A landscape with many valleys, sampled at points; each row gives a point and its height.
A ball rolls from a point to the lowest of its 2 nearest points, and stops where none of them is lower. Distance is the straight distance between rows; heights are no part of it.
<1007> h=64.6: [187 102 104 132 101  93 111 107 135  68 112 128 101 135 138  84 177 132
  86 161  73 167  99  90 132 148 122 126 160 101 138 113  81 165 141 120
 123 182 121 149 104 145 126 117 149 167  92 158 138 102 153 166 150]
<372> h=25.0: [ 80 152 169 134  93 118 117 140 111 158 129  86 108 182 158 158  86 125
 138  85 172 121 158 169  88 120  69  96 125 122 157  87 181  94 120 154
 127 152 105  63  88  66 184 129 131  86 105  89  87 168 119 149  85]
<56> h=37.6: [135 116 123 112 120 142 162 142 126 158 166 121 146 180 103  93 145 211
 123 113 130 136  99 152 119 117 156  69 136 102 119 112 134 179 131  95
 122 185 106 115 113 119 168 110 142  73 124 151 121 124 124 178 174]
<254> h=66.9: [137 108 125  53 164 144 179 115 115 134 114 119 167 102 122 136 155 119
 146 117 135  82 215 135  83  84  53  92 112 129 119  86 142 127 166 107
 181 133 136 140 125  28 124 109 140 100 134  74 162  95 108  88 137]
<283> h=78.3: [119 129  78 108 120 136  96 137 112 152 122 127  86 154 124 116 113 111
 142  90 116 119 173 185 185 161 157 117 112 134 158 156 160  97 147 113
 137  93 131 101 116  59  87 136 130 114 100  88 107 167  78 130  72]
<244> h=36.2: [161 113 110 136 158 130 142 141 103 145 151 132 110 179 125 117 129 178
 123  87 162 136 124 176 131 144 152  55 140 110 108 114 147 140 136  94
  90 164 117 121  62  60 184 117 100  96 139 128 127 109 162 193 127]
<104> h=64.0: [177  87 174 115  76 138 120  87  96 128 120 118 150 115 145 115 137  99
  86 160  79 121  76  60  64 167  87 145 156 127 140 135  92 125  87 141
 141 189 172 126 126 163 107  97 152 174 147 197  93 122 166 136 165]
<708> h=64.1: [142 106 105 109 146 121 125 169 158  66 120 118 145 110 100  94 135  95
 150 136  90 147  84 144 147 129 176 120 129 139  91 163  86 159 125 113
 145  79 110 194 116 158  91 164  93  93 113 139 148  66 134 127 106]
<117> h=60.4: [172 131 124  93 132 168 171 130 103  74  83 137 151 126 103 140 158 128
 101 152 112 120 130 132 195 118 118 125 129 127 135 165  85 140 184 136
 156 113 130 132 201 137  33 143 166 116  97 142 164 165 132 107 173]
<111> h=37.4: [185 117 150 143 114  80 152  85 140  89 135 159  94 103 140 181 130 149
  94 174 173 120 158 122 110 189 156 140 137 152 130  72 131  98 132 162
  90 116 140 182 124 182 174 110  68 137 140 147 159  70 128 142 151]
<747> h=63.1: [138  94  66 105 169 127 128 176 161  91 111 162 143 140  95 134 146 147
 174 123 145 157 143 164 184 145 218 141  92 105 117 133 124 133 130 116
 127  88 115 176 144 157 108 202 111  76 133 122 171 106 132  94  84]
<535> h=65.4: [196 100 132  96  97 117 127 122 112 106  98 139 159 138 130 167 147 114
 128 141 130  92 128 102 111 112  98 108  69 118 149 102 111  98 156 136
 152 177  93 142 153  87  83 116 137 123 144 156 138 141 108 108 189]
<505> h=30.6: [ 98  92  65 152 136 131  68 154 163 140 131 131 126 117 173 157 124  65
 128 100 157 194 166 115 104 128 153 151 146 125  88 103 141 108  92 137
 136  84 118 167 134 137 122 169  60 103 180 115 111 130 128  80  62]
<311> h=75.5: [ 80 186 134 178 147 135 118  96 130 119 124 137 126 120 102 109 120 130
 122 153 162 137  82 187 148 121 159 138 144 162  74 200  83 198 156 114
 105  97 123  83 119 166 103 131 169 111  94 137 149 170 108 159 102]
<160> h=32.2: [140 131  97  91 127 158 158 144 162 157 150 132 141 188  91  72 154 192
 140 103 108 153 160 138 149  67 146  77  84 121 113 112 128 183 154  71
 147 148 117  86 131 135 143 101 149  66 106 112 122 157  75 147 120]
<1008> h=39.7: [185 119 150 113 141 125 127 101 141  89  79 122  91 155  94 167 104 200
  94 165 149 128 138 169 179 106 178  85 106 122 147 121 102 116 154 118
  73 133  75  94 149 139 109 137 163  58  61 124 168 176  50 146  92]
<1090> h=74.2: [109 128 169 139 153 138 126  78 109 153  97 150 114  96 114  94 103 126
  70 132 130 130  58 182 162 140 164 143 140 126 101 189 128 167 121 106
 121  92 167 109  80 173  82 138 140  85 118 145 112 146  86 151 104]
<745> h=31.9: [145 163  72 169 105 113 114 137 146 105 130 143  95 162 119 163  86 137
 150 162 148 132 140 170 139 172 172  93 136 169 128 179  88 136 149 131
 101  99  92 128 110 119  87 149  92 116  68 186 154 137  83 149 100]
<850> h=33.7: [ 97 126  83 187 102 126  98 128 171 101 146 115 149 144 146 159 112 163
 112 140 165 161 142 145  78 139 152 108 154 136 123  87 113 154 135 144
 156 140  92 130 148 152 129 142 141  94 119 205 136 156 121 101 138]
<35> h=43.2: [204 128 143 121  80  53 184 105 156  95 128 147 115 137  77 174 132 110
 147 172 111 138 179 118  69 131  85 103  99 145 137  89 118 137 128 154
 106 212 117 151 114 166 168 125  87 140 158 173 122  59 119 124 156]
<436> h=69.7: [146 117 165  69 152 101 156 111 123 139  85  95 183  74 109 137 181  93
 126 126 111 127 137 140 112  92  65 136 154 163  91 142 114 160 147 131
 127 139 178 162 137 132 105 142 144 123 134  67 136  75 159 101 144]
<974> h=30.5: [ 95 126  94 116 154 167 158 161 156 175 144 114 162 157 102 114  99 191
 165 106 130  93 162 132 160 120 155 121  79 107 130 156 169 152 145 141
 191  79 112  66 157 145  89  97 162  87 144  99 104 148  79  97 116]
<1122> h=23.8: [106 116  96  98  99  96  80 132 131  88  97 111 144 127 144  82 123 137
 125 148 105 121 162 157 109 131 130 139 160 122 190 108 138  92 149 177
 170  94 125 115 151 112  96 114 188 175  82  71 164 145 119 113  83]
<181> h=66.1: [154  81 122 104 128 150 135 105  93  92 103 129 186 103 117 153 125 102
  97 135 143  82 175 132  74 115  62 110  94 138 149 117 124 116 164 108
 208 134 124 129 156  62  73 103 144 130 142 106 132 124  92  71 146]
<337> h=40.3: [199 139 179 104  94  57 180  76 151  97 134 158 112 109 101 134 146 124
 131 161 155 112 162 148 100 136 111 124 118 168 137  70 112 109 161 156
 134 130 148 162 155 164 156 117  93 122 117 127 137  77  95 145 174]
<921> h=57.9: [129 143 178 144 184 159 148 110 113 118  93 166  95  82 155 166 119 127
  92 134 178 119  92 120 206 133 152 172 131 122 138 170 127 116 165 111
  94  67 124 123 153 143  90 136 149 145 125 101 136 174 104 134 121]
<814> h=77.6: [109 147 103 140 162 161 124 118 136 138 144 148  89 131 108 109 102 142
 141 100 149 131  97 198 181 140 209 115  83 142 115 155 131 128 152 104
 100 103 110  96 105  87 118 115 147  83 119 115 134 154  90 173 101]
<675> h=60.7: [179 118 118 116 181 128 152 115 132  87 104 154  83 131 119 142 152 134
  93 130 146 124 121 141 174 142 207 135 103 132 108 132  97 120 166 114
  72 114 110 154 118 148 113 162  89  75 110 132 169 132 129 137 168]
<215> h=63.2: [ 78 108  75 131 133 140  99 186 127 124 127  89 140 150 138 148 124 109
 208 118 128  94 160 121 133 181 156 161 118 139 153 144 172  65 133 168
 156  51 129 140 183 119  77 160 102 156 125 128 122 130 136  84  89]
<898> h=37.5: [123 118 129 113 135 162 163 114 112 142 150 118 121 124 152  80 141 118
  90 106  42 119  51  89 176 149 140 145 133 143 109 173 133 143 108  79
 157  98 148 132  97 139 166 112 101 135 154 120 133  77 123 137 133]
<537> h=66.3: [116 129 169  82 133  84 170 127 136 154 134 107 147  99 105 143 161 107
 119 152  87 157 130  61  70 121 113 142 181 120 134  79 137  99  94 127
 123 203 113 136  91 139 184  95 138 177 155 138 143 115 179  99 174]
<83> h=55.2: [151 175 118 122 131 160 156 140 121  80 121 161 101 134 129 156 135 155
 179 190  89 138 102  74 190 149 160 166 140  91 130 160  98 150 103 137
 137  96 137 145 178 221 119 162 108 169 105 158 161 117 134  81 139]
<728> h=72.9: [129 135 160 152 144 167 111 113 126 140 114 141 116  95 152  92 124  77
 106 119  92 125  26 116 147 127 123 143 137 154  69 198 102 165  94 107
  89 105 148 129 114 149  67 135 167 123 131 121 127 142 149 139 107]
<249> h=62.0: [179  80  67  95 173 109 118 142 150 122 110 140  97 122  98 111 175 149
 124 101 120 136 146 169 175 148 237  88  93 106  97  73 117 104 141 102
  82  99 117 154 109 135 116 167  77  31 131 116 133 117  82 117 113]
<468> h=65.6: [134 117 108  73 116 110 101 130 139 124 109 118 124 137 152 107 173 115
 125 124  62 159 118  73  87 123 116 141 174  87 136  82 137 114 113 106
 120 190 138 139  93 119 168 119 142 178 126 138 114 146 163 127 142]
<476> h=17.7: [ 86 118 128 146 150 164 101  85 108 181 154 150  88 133 146  62 111 137
 109  94 112 123  91 156 174 206 161 136  93 116 137 150 157 155  81 109
 156 107 163 105 101  89 165 116 104  60 150 130  82 133 141 177 124]
<1056> h=66.2: [201 135 190  69 131  97 139 109 121  99 101 109 128  88 117 111 210  80
 135 131  81 135  54 146 148  97  92 102 136 140 130 139  62 163 161 137
 116 144 128 140 104 131  91 131 177 146  82  97 127 114 148 161 208]
<596> h=31.7: [114 127  80 155  89 116 116 140 163 115 172  97 154 128 132 160 147 143
 157 149 111 126 188  93  71 160 145 120 155 162 127 127 130 107 120 160
 189 111 126 138 153 153 131 119 117 164 123 212 117 135 122  75 155]
<238> h=56.4: [150 122 133 125 180 166 161 154 119 100 116 166 124  94 124 141 128 167
 135 149 114 104  68 119 195 124 170 180 120 102 132 177 117 154 146 119
 117  67 110 149 139 197  93 143 145 186 112 113 172 116 122 126 122]
<983> h=32.4: [144 113 141 122 109 103 123 135 100 151 125 132 127 127 138 129 107 115
  97 130 117 111 172 108 111 125  75 118 124 119 132  97 153 107  88 124
 122 193 149 130  63 109 162  82  87 115 162 109  95  87 109 140 115]
<603> h=31.6: [ 71 113 128 146 145 135  99 141 146 139 105 104 161 125 102 122  92 109
 133 121 148  88 155 135 122  97 119 139 103 126 137 166 152 143 140 146
 175  94 137  75 161 138  77 129 155  90 128 104  95 158 106  72  94]
<370> h=45.5: [ 78 101  97 184 115 165 107 129 129 143 160 101 159 150 147 117 105 126
  97 120 154 142  87 114  85 122 119 109 175 120  88 138 109 176 116  83
 123 155 131 139 100  83 129 128 130 134 171 173 131 142 152 125 115]
<15> h=30.3: [127 152  99 156 123 108 121 142 149  76 115 107 131 144 143 194 111 102
 164 136 186 143 135 173 111 112 121 112 152 144 102 155  72 145 171 119
 113 104 100 131 121  98  85 154 138 158  98 162 173 150 119 105  87]
<501> h=19.0: [152 120 176  91 117 103 113 132 132 104 108 156 114  60 155 128 108  70
 147 125 114  95 171 124  92 105  91 147  96 121 188  78 164  46 120 172
 146 129 137 156 133 105 150 105  97 131 151  52 128  95 167 114 112]
<1157> h=20.5: [105 148  93 129 163 128 151 148 177 190 149 106 110 195  94 124 153 152
 184  87 161 169 153 162 168 131 185 147 148 123  65 144 133 151 140 113
 101 120 144 113  73 151 142 189 130 139 107 162 153 161  99 114  97]
<461> h=39.5: [131 146 183 164  91  98 115 112 121 134 130 151  82 127 161 135 104 120
 118 111 169 115 147 144 145 157  81 124  85 160 183  71 164  80 127 198
  89 143 117  87 186 117 188  90  92  72 135  83  99 119 153 192 153]
<659> h=31.5: [103 146 110 161 153 169 141 143 103 138 157 146  92 172 143 119 112 182
 118  93 167 171 125 133 153 103 147 125 135 106 143  93 162 134 124  80
  88 153 102 116  98  91 218 134 126 138 158 110 142 145 156 174 112]
<342> h=44.3: [208  94 107  88  99 100 154 135 160 111 119 132 128 136  69  64 135 143
 116 131 100  94 140 191 157 116 118  79  93 151 137 115  99 121 189 137
 129 101 123 155 142 123  80 118 118  77  65 102 148  65  66 160 128]
<696> h=35.1: [144 110  97 160  98  73  85 139 138 160 141 127  79 156 128 138  99 138
 113 135 125 138 162 122 114 182 133 140 139 120 147  97 144  99  91 171
  98 163 126 122 106 147 164 116  74 117 159 172  90  86 131 132 110]
<669> h=25.1: [134 126 136  94 103  91 158 129 129 158 153 105 153 161 110 162 167 123
 146 116 143 153 154  89  69 123 110 117 129 176  94 119 129 135 138 137
 131 186 132 101 138 124 160 119  92 106 151 176  93 116 145 102 188]
<572> h=23.0: [128 132  97  93 125 126 142 148 122 130 157 147 140 128 113  53 166 188
 128 126  66 111 129 119 153 108 148 137 133 103 163 107 133 158 151 123
 177 118 139 127 143 156 139 105 181 175  74  83 141 132  87 134 154]
<363> h=47.9: [ 79 131 131 190 118 144 104 119 122 148 157 140 136 118 128 104  93 156
 114 124 132 103 102 129 101 113  98 142 142 101 113 144 134 152  94  94
 125 134 136 126  81 128 149 117 156 176 120 124 143 109 109 161  76]
<100> h=25.6: [ 96 168 154 133 116 131 138 152 108  96 124 131 145  97 139 151 101 131
 133 147 119  95 125 102 121  87  84 173 125 130 166 155 148  81 138 128
 122 114 109 141 134 145 147 109 162 212 122  77 175 133 143 126 134]
<1030> h=24.9: [ 96 140  61 120 141 125 100 128 171 132 110 123 111 189 121 135 139 117
 146 116 145 206 151 163 158 115 179 121 160 105  99 159 102 146 122 111
 113 146 129  98 104 142 102 198 146 109  90 189 152 199 105  99  90]
<131> h=33.9: [118 152 182 167 153 115 123  85 130 112 147 156 105 103 130 165 117 168
  94 148 211 115 146 141 129 158 161 152 111 141 123  85 137  74 120 172
  71  95 134 142 157 169 198 141  97 125 146  98 147 133 131 179 112]
<1135> h=25.8: [116 108 141 110 145 165 109 108  87 161 143 146  98  76 156  56 113 169
  63 115  87 132  80 105 151 187 134 139 151  81 164  99 155 126  91 111
 159 147 167 110  78 106 179 112 118  92 153 119 104 125 157 158 139]
<834> h=19.4: [ 96 163 168  92 126 135 149 145 108 167 120 112 131 159 147 152 130 141
 158 106 145  99 161 122 124  75  82 118 108  99 142 129 167  93 149 132
 119 140 123  81 131  81 129 122 160 116 112  96  79 193 114 112 145]
<87> h=27.9: [102 104  63 169 110 121  66 142 145 148 112 128  77 158 161 130 116  94
 118  95 144 206 125 140 138 143 155 116 151 107  99 114 118 121 102  88
  97 124 123 161 103 115 119 170 108 127 148 172 135 160 121 123  64]
<429> h=71.9: [135 160 151 122 139 123  99 165 131 134 127  98 113 106 148  71 153  78
 168 101  85 163  42 129 159 107 122 160 136 160  91 176 111 150 113 108
  78  95 162 137  92 157 128 172 149 164 130  84 146 100 194 142 119]
<757> h=22.1: [125 140 163 123 120 161 112 144 107  70 116 137 177  63 153 128  81  92
 119 119 103  90 140 107  92  63  64 125  86 116 178 112 144  91 113 142
 165 115 110 161 123 106 129 108 128 162 160  58 132 106 171  98 101]
<1074> h=61.5: [142 114 129 143 121 165 133 123 113 107 115 132 155 135 117 118 150 142
 110 129  79 131 100  76 164 103 143 121 131 108 101 165 102 160 137 103
 151 133 133 120 162 158  67 120 156 126 107 164 138 168 134 123 163]
<609> h=25.5: [ 99 163 190 137 119 122 129  88  91 153 103 144 124  79 173 126 123 145
  96 148 177 112 106 125 108 128  91 131 142 124 147 107 143  95 135 131
 128 139 141 113 109  69 164  92 158 153 128 104 106 166 139 166 155]
<1055> h=42.3: [127 117 176 176 114 106 124 121 104 115 165 142 103 112 129 146  88 151
 106 133 184 100 163 177  72 147  83  80 102 119 184  41 158  70 115 196
 108 168  88 139 129  97 214  92  84  87 173  79 143  97 148 183 107]
<869> h=68.6: [168 165 176 101 141 127 196 131  82 139 115  96 149 128 112 152 166 109
 156 150 128 108 119 146 162  88  61 118 151 168  78 176  89 171 164 118
 111 118 172 159 156 145  69 136 161 201  94  83 146  96 128 131 152]
<284> h=10.8: [ 96 154 126 125 181 129 167 144 152 175 125 113 133 167 129 124 178 115
 163  73 163 160 180 127 142  57 123 131 123 138  80 141 158 153 135 101
  87 115 149 114 103 128 151 156 128 108 126 109 115 150 119 118 120]
<40> h=35.4: [106 143 158 144 139 152 169 111  98 172 157 132 133 114 152 134 133 128
  89 128 134 135 111  46 135 174 137 169 184 128 148 121 151 110 107 120
 111 154 148 135 160 119 160  96 123 156 184 174 100 157 182 123 182]
<579> h=42.6: [ 55 111 105 155 134 164 129 156 109 180 190 105 148 136 151 120  96 138
 114 106 155 159 139  92  61 151 107 131 207 103 148  87 143 137  73 124
 142 182 142 138 112  86 195 111 125 135 205 163 109 142 184 113 125]
<871> h=53.7: [116 203 132 192 105 152 144 128 129 121 148 133 116 173 117 167  99 153
 171 159 128 155 112  93 188 150 142 142 138 124 117 190 104 158  91 101
 105 116 143 114 164 201 122 174  99 164 122 209 132 134 140 132 106]
<410> h=29.2: [105 123 105 114 108 114 133 157 169 147 196 112 156 140 137 129 134 103
 160 101  95 137 150  68  74 141 133 110 142 130 153  87 161 105  97 169
 175 156  94 116 118 135 166 113 109 119 169 170 115 123 148  83 185]
<852> h=21.8: [116 123 115 122  99  79  85 138 157 104  98 124  89 100 153 139 105 113
 149 146 116 131 159 142  96 144 142 190 138 110 188  72 155  64 130 181
 123 108 107 148 132 128 127 126 115 172 121  98 135 115 146 122  95]
<212> h=67.3: [195 145 208  59 126 105 172 114  81 136 105 109 149 136  89 161 222 127
 164 153 109 147 101 139 133  82  57  97 107 129  96 163  44 168 158 131
 106 166 125 126 148 131  72 143 156 149  84 125 119 136 135 132 207]
<339> h=59.7: [122 184 175 156 168 134 179 104 110 142 113 149  95 105 138 193  90 123
 127 146 210  89 129 139 162 176 137 177 118 151 116 170 130 118 146 164
  91  60 159  79 159 166 112 131 126 112 127 157 110 163 113 117 163]
<735> h=29.0: [106 124 140 169  94 129  92 123 122 146 137 117 129 125 154 137  61  95
 115 111 152 104 150 137  95 106  70 109 116 123 143 111 167 108  82 138
 138 149 128  94  95  98 140 126 106  84 151 121  72 136 112 128  79]
<616> h=19.7: [129 141 124  77 117  94 159 160 149 163 137 112 145 175  99 150 171 144
 182 107 122 145 144 107 127  74 106 111 119 113 110 133 128 150 127 120
  92 168 117 129 116 162 146 153 130 138 115 139 113 112 123  99 147]
<724> h=25.2: [106 145 139  71 147 149 201 143 124 180 119 119 156 145 107 122 134 185
 146 138 117  81 204 122 135  85 103 122 112 108 149 124 172 137 177 128
 167 123 125  69 171 115 117  87 180 123 125  61 121 155 101 106 139]
<813> h=62.9: [156 131 143 154  82 141 133  88  99  91 136 101 137 134 138 127 140  90
  91 165  73 154  81  50 128 147 107 148 167 155 108 167  84 161  97 108
 122 143 174 116 148 183 113 137 133 144 141 196 116 120 147 108 167]
<237> h=62.4: [118 130 140 136 147 141 150 158 121 152 143 121 147  98 140 178 124  88
 179 136 146  77 144  90 125 162 130 170 123 141 140 153 176  64 130 179
 167  71 132 124 170 137  93 141  98 148 147 126 109 126 154  83 175]
<1081> h=39.4: [ 82 102 106 165 136 148 130 123 125 179 206 115 132 133 129 134 128 165
 103 129 143 152 126  69 126 197 170 146 193 142 133 108 169 133  76 129
 135 166 139 134 155 135 189  98 102 104 191 164 119 116 161 122 130]
<194> h=36.9: [148 122 125 172  93  93  84 147 131 156 153 133  80 147 127 195 109 124
 150 129 187 113 163 138 111 180 103 130 112 132 135  88 175  73 118 220
  93 150  99 119 163 125 166 132  92  81 137 150  98 105 166 156 149]
<422> h=65.5: [194  97 147  99 111 123 105 135  93  78  94  99 146 110 137 115 174  70
 134 114  70 106  66 115 115 106  67  98 111 121 134 145  75 139 148 135
 141 155 126 153 103  74  63 112 164 186 123 123 141  92 155 153 177]
<945> h=42.0: [189 148 128 104 133  92 159 108 152 116 108 130 106 151  74 140 119 175
 134 133 153  94 164 210 138 117 144  72 100 157 120 123  97 127 177 130
  80 117 106 104 122 128  84 129 135  60  51 133 167 111  65 161 132]
<1152> h=30.4: [127 122 181 126 167 135 172  77  75 141 109 125 138  72 164 143 133 121
  85 134 148 118  75  98 120 158 101 167 165 114 118 115 127 149 144 120
 144 116 146 133 120  92 142  88 160 170 172 141 132 149 145 148 206]
<575> h=26.2: [ 96 118  69 115  99  94 104 158 159  94 135 138 139 167 101  60 131 142
 159 145 106 125 146 165 159 131 148 130 128 166 157 149 123 150 134 145
 178  91 135 133 167 156 105 149 153 153  86 105 139 109 103 137 108]
<427> h=36.7: [110 137 127 140  90 123 108 115 129 156 133  95 176 142 139 149 129  77
 136 121 117 155 171  86  34 110  58  94 151 127 118 104 123 108 115 126
 146 209 146 117 110  76 132  85 151 181 157 182  98 157 158 105 137]
<251> h=50.2: [ 93 164 166 152  82  78 110 125 127 162 133 141 144 159 109 113  99 157
 107 162 126 107 139 154  98  94  87 127 134 147 136 158 123 159 117 133
 136 148 132  84 122 163 143 105 140 137  93 119  94 124  98 153 110]
<74> h=71.1: [137 130 108  92 151 159 105 183 137 100 134 108 138 113 125  57 179 103
 182  80  70 131  79 131 147  90 111 127 136 114 115 124 116 156 127 123
 127 105 130 171  97 128 140 167 148 183 104  56 165 100 179 142 125]
<840> h=64.8: [213  96 162  93  83 134 126  83  94  99  98 130 146 114 122 142 191  62
 110 165  88 133 102  66 120 128  77 119  93 136 122 136  95 125 148 130
 170 186 151 154 131 104  99 113 152 191 141 190 118 138 141 107 196]
<640> h=59.4: [177 113 132  80 172 128 129 129 119  90  58 142 140  95 121 139 133 104
 120 121 147 117 107 173 177  98 145 126 122 146 127 166 109 119 175 128
 105 102 123 155 153 109  61 147 136 103 124  84 154 114 161 118 140]
<937> h=61.3: [136 133 155 144 154 119 160 144 138 126 132 124 146  96 141 171 100 124
 156 120 194  81 100 159 119 156 172 138  74 156 117 152 150 102 146 171
 132  49 115 120 168 139 102 133  94  79 130 127 105 119 124 125 161]
<1077> h=32.7: [122 123 122 166 109 115 101 122 160 129 132 122 148  89 154 192  97  49
 118 129 153 159 178  94  60 121 100 158 147 139 115 107 134  83  89 133
 119 125 122 172 142 132 109 125  73 156 199 151 114 113 150  66  98]
<208> h=29.8: [ 94 100 182 165 139 125  91  89 114 124 121 151  95  73 168 142  68 143
  64 152 174  89 107 129  97 145 131 162 122  97 148  88 163  68  89 141
 113 121 130 144 114 118 177 111 102 152 153  95 129 115 142 154 106]
<136> h=34.3: [110 128 122 104 108  84  60 119 156 134  86 132 129 135 129 106 119  99
 125 119 154 139 137 153 142  94 136 131  96 143 156 117 133 143 108 157
 147 135 138  74 161 144 100 143 140  58 102 102  98 179 107  97 100]
<783> h=63.8: [ 61 121  72 150 142 176 102 175 135 127 152 123 118 114 146 121 120 109
 183 120  95 118 103 106 133 185 188 174 104 100 144 128 165  97  70 117
 138  77 123 184 160 132 120 151  90 201 149 168 116 119 129 113  78]
<191> h=27.1: [114 140  67 100 144 171 134 154 134 167 159 124 125 178  97  71 144 181
 174  93  72 132 135 129 161 118 155 105  78  86 141 136 141 164 135  93
 160 138 136 116  95 107 169 124 158 158  93  95 124 147 111 154 127]
<1052> h=25.4: [ 79 122  99 184 149 156 122 131 130 180 165 157  95 138 133 103  99 155
 147 101 151 128 128 139 175 189 168 152 100 112 127 133 172 130  80  78
 125 111 139 135 126 108 198 126  93 129 162 110 119 126 122 171  90]
<1145> h=32.3: [115 142 161 114 165 192 146 114  76 165 123 157 109  90 154  72 129 150
 101 103  61  88 107  99 175 124  96 146 103  84 131 138 151 142 103  81
 159 108 154 139  81 135 164 114 140 124 132  85 108 116 103 151 125]
<1013> h=52.1: [110 169 119 194  66 128 108 148 117 127 153 135 114 190 114 139  77 166
 115 158 136 141 135 106 113 137 105 132 130 163 136 196 100 168  89 127
 108 150 133 106 173 179 144 122 118 134 136 188 110 134 125 151  90]
<992> h=70.4: [114 100 104  96 141 134 103 158 129 103 117 103 191 103 126  92 169  85
 150 128  96 124 139 135  90  90  99 136 165 136 121 117 123 140 128 151
 163 126 151 146 137 111  98 144 153 187 137  84 149  87 180  86 122]
<25> h=76.7: [ 86 164 126 170 159 156 101 111 135 130 122 156 117 160  70  95 106 165
 134 104 140 163  68 215 170  96 186 100 117 140  93 158  92 180 132  89
  52 145 119 110  79 126 130 143 162  88 124 134 148 150 114 180  69]
<543> h=63.9: [157 113 110 139  93 108 105 118 148  71 141 121 113 118 134 104 134  96
 116 172  59 182 102  82 114 150 150 153 167 117 128 126  86 139  86 121
 133 147 134 155 127 190 151 129 107 164 120 161 139  71 161 105 115]
<210> h=46.2: [178 105 125  88 143 109 143 136 142 139 123 135 158 103 105  85 110 133
 120 111 116  66 116 186 107 108 136  69  91 121 119 136 116 135 166 136
 160 115 106 119  92  85 100 112 117  85  94 121 106  89  85 148 175]
<274> h=36.6: [ 78 106  91 173 137 143 142 122 146 156 163 142 147 118 141 141 117 171
 104 117 175 144 177 133  91 140 150 121 141 140 114  63 160 139 128 145
 133 127 108 127 151 124 190 109 105  83 151 146 139 142 122 129 138]
<810> h=34.8: [ 98 124 134 174 114 132 107 112 139 153 120 117 156 149 141 201  99  96
 112 131 190 160 177  86  47  90  74 145 169 115 104  94 124 102 125 116
 126 176 126 149 126  87 129 127 124 184 169 163 130 160 129  86  90]
<1154> h=28.3: [ 96 128 129 156 115 120  96 136 138  69 105 145 145 127 141 157  99 121
 131 160 132 133 129 142 114  77 130 151 140 138 152 162 120 114 134 122
 119  94  87 142 164 164  85 148 134 162 106 122 150 143 119 116  85]
<704> h=37.0: [131 136 150  99 132 132 102  88 126 118  90 143 122 142 144 128 132 154
  74 128 134 147 131 125 162  87 142 118  90 116 154 109 132 128 139 113
 124 146  91  83 161 138 117 131 183  82  91  95 122 199  77 129 112]
<465> h=40.8: [110 107 102 132 140 152 119 137 132 108 166  85 114  88 162  83 135  70
 124 118  69 140  70  78 132 175 163 139 180 156 106 156 135 129 119  97
 164  94 149 148  96  77 123 110  94 145 142 117 106  98 167 108 120]

Where does a ball stop that starts at each point below?
<810> => <284>
<937> => <609>
<274> => <284>

Call two points neighbours if one is among the 2 nearest of the other. Go from one point of each pair to the other, from neighbour to neighbour, staying as low as possible. Name the highest point that can't be avoided.
<284>, <609> => <1081>
<501>, <476> => <56>
<572>, <501> => <575>
<476>, <834> => <945>
